Each row is a point on a tangle of strands that fork and nearly touch. The rows are in no order.
Two points are linked if the straight distance between their rows is under 31.7. Some points are linked to none.
Memun: [ -7 -23 -15   4  16  -6  26 -33   5]
Vov: [ 48   4  12  -7  -1 -11 -48  30  22]
lovuv: [ 50  25  23   2  -8   9 -45  43  -7]
Getip: [ 42 -34  -4  -2   7 -22 -35  16  39]
gupo: [ 20  39  13 -16 -24   4 -52  25  -7]
Sop: [ 14  17  -1  51 -13  47  -5  39 -46]
fanet: [-39 -14  -9 -33   3 -32  62 -13   9]
naru: [ 12  45  14  -6 -21  15 -49  27 -14]
kis: [-40  -9  -2 -22   8 -17  63 -15   3]
zami: [ 27  12   4  57  -7  47   0  45 -46]
menel: [ 34 -11  -2  62   0  51  18  11 -26]
suzu: [-60   6   8 -27   3   2  78   5   2]
nem: [-34  -4   1   3  13   4  54 -24  -1]
Doduz: [  0 -20  -8  20  14  10  22 -29   7]
Rufem: [ -1  37  10  18 -20  33 -29  26 -27]
bugu: [-25  -1   2  14   7  19  38 -25  -8]
basu: [-36  -2  -4 -50   1 -49  33 -10  10]
vipoz: [ -1  28   3  42 -19  45 -17  39 -42]
per: [-13 -34 -13  24  22   6  56 -40   1]
Zizo: [  6  38   7   3 -20  23 -36  23 -17]
lunu: [-10 -27 -12  34  20  20  52 -37  -3]
rerob: [-44  15  10  38  -4  50  12   8 -37]
bebo: [-17 -13  -6 -29   8 -34   2 -25  13]
Kesi: [-31 -16  -3   5  14  -1  66 -25  -1]
ros: [-22 -28 -14   9  21  -6  59 -37   4]
lene: [ 16 -32 -16  13  12  -1   2 -19  19]
ferim: [-17 -17 -10  -8  12 -17  24 -31   8]
Kozun: [ 28  48  18 -23 -20  -3 -63  37  -7]
susop: [-34  18   7 -47   0 -33  -3 -14   5]
Neri: [ 40  -3   2  61  -4  51   6  30 -36]
gar: [-28   4   3  46   2  48  30 -12 -28]
Zamin: [  7   8  -3 -36  -6 -27 -51   0  21]
sep: [-16 -11  -7 -17  12 -22  11 -27   8]
pume: [ 31 -30  -9   1   7 -14 -25   1  32]
dasan: [-16  -3  -5 -47   0 -45 -28 -16  17]
nagi: [ 29 -31 -11  10   7  -9 -16  -8  28]
kek: [ -7 -38 -12 -31   3 -50 -23 -22  22]
kodup: [-51   0   4 -25   5  -6  72  -2   7]
nenif: [  0 -11  -8  33   8  26  26 -25  -5]
dozav: [ 12 -16  -9  47   4  38  23 -18 -10]
vevot: [ 44  -2  11 -19  -3 -23 -54  28  32]
nuped: [-24  12  -3 -47  -2 -38 -18 -17  10]
vif: [ 50  12  20  -6  -5  -1 -47  35  11]
dagu: [-15  -6  -3  31   8  28  32 -24 -10]
zeko: [ 41  37  27 -10 -13   3 -53  45 -12]
Nume: [ -8 -27 -10 -29   6 -42 -13 -22  17]
zem: [-37   7  -1 -50   0 -47  16 -12   7]
Nebub: [ 18  32   7 -26 -17  -6 -53  15   8]
Teb: [ 21  17   4  27 -12  32 -14  14 -17]
Kav: [ -3  -3  -6 -38  -1 -39 -40 -12  24]
vig: [ 31 -17  -6  55   3  47  19  -3 -10]
Tiloz: [ 41 -23   2 -11   3 -29 -47  23  39]
Tiz: [ -2  31   5  29 -20  37 -24  34 -39]
vivu: [ 16  25   3 -37 -11 -21 -63  13  19]
suz: [-39 -13  -6 -41   2 -42  47 -14   8]

A fork is a point with three links, a tip a point with one. Leave the first point through the second and follow the links. Name the first fork or tip that comes.
Sop; zami | nenif
fanet; kis | suzu
Kav; Zamin | gupo
vif; Vov | lene
Memun; ferim | kek
Kesi; ros | lunu

Name the points in between on the shortest way along the links from the first point to the second, in order.
Kesi; ferim | nem, bugu, dagu, nenif, Doduz, Memun
lunu; nem | per, ros, Kesi
naru; vivu | gupo, Nebub
dasan; suz | nuped, susop, zem, basu
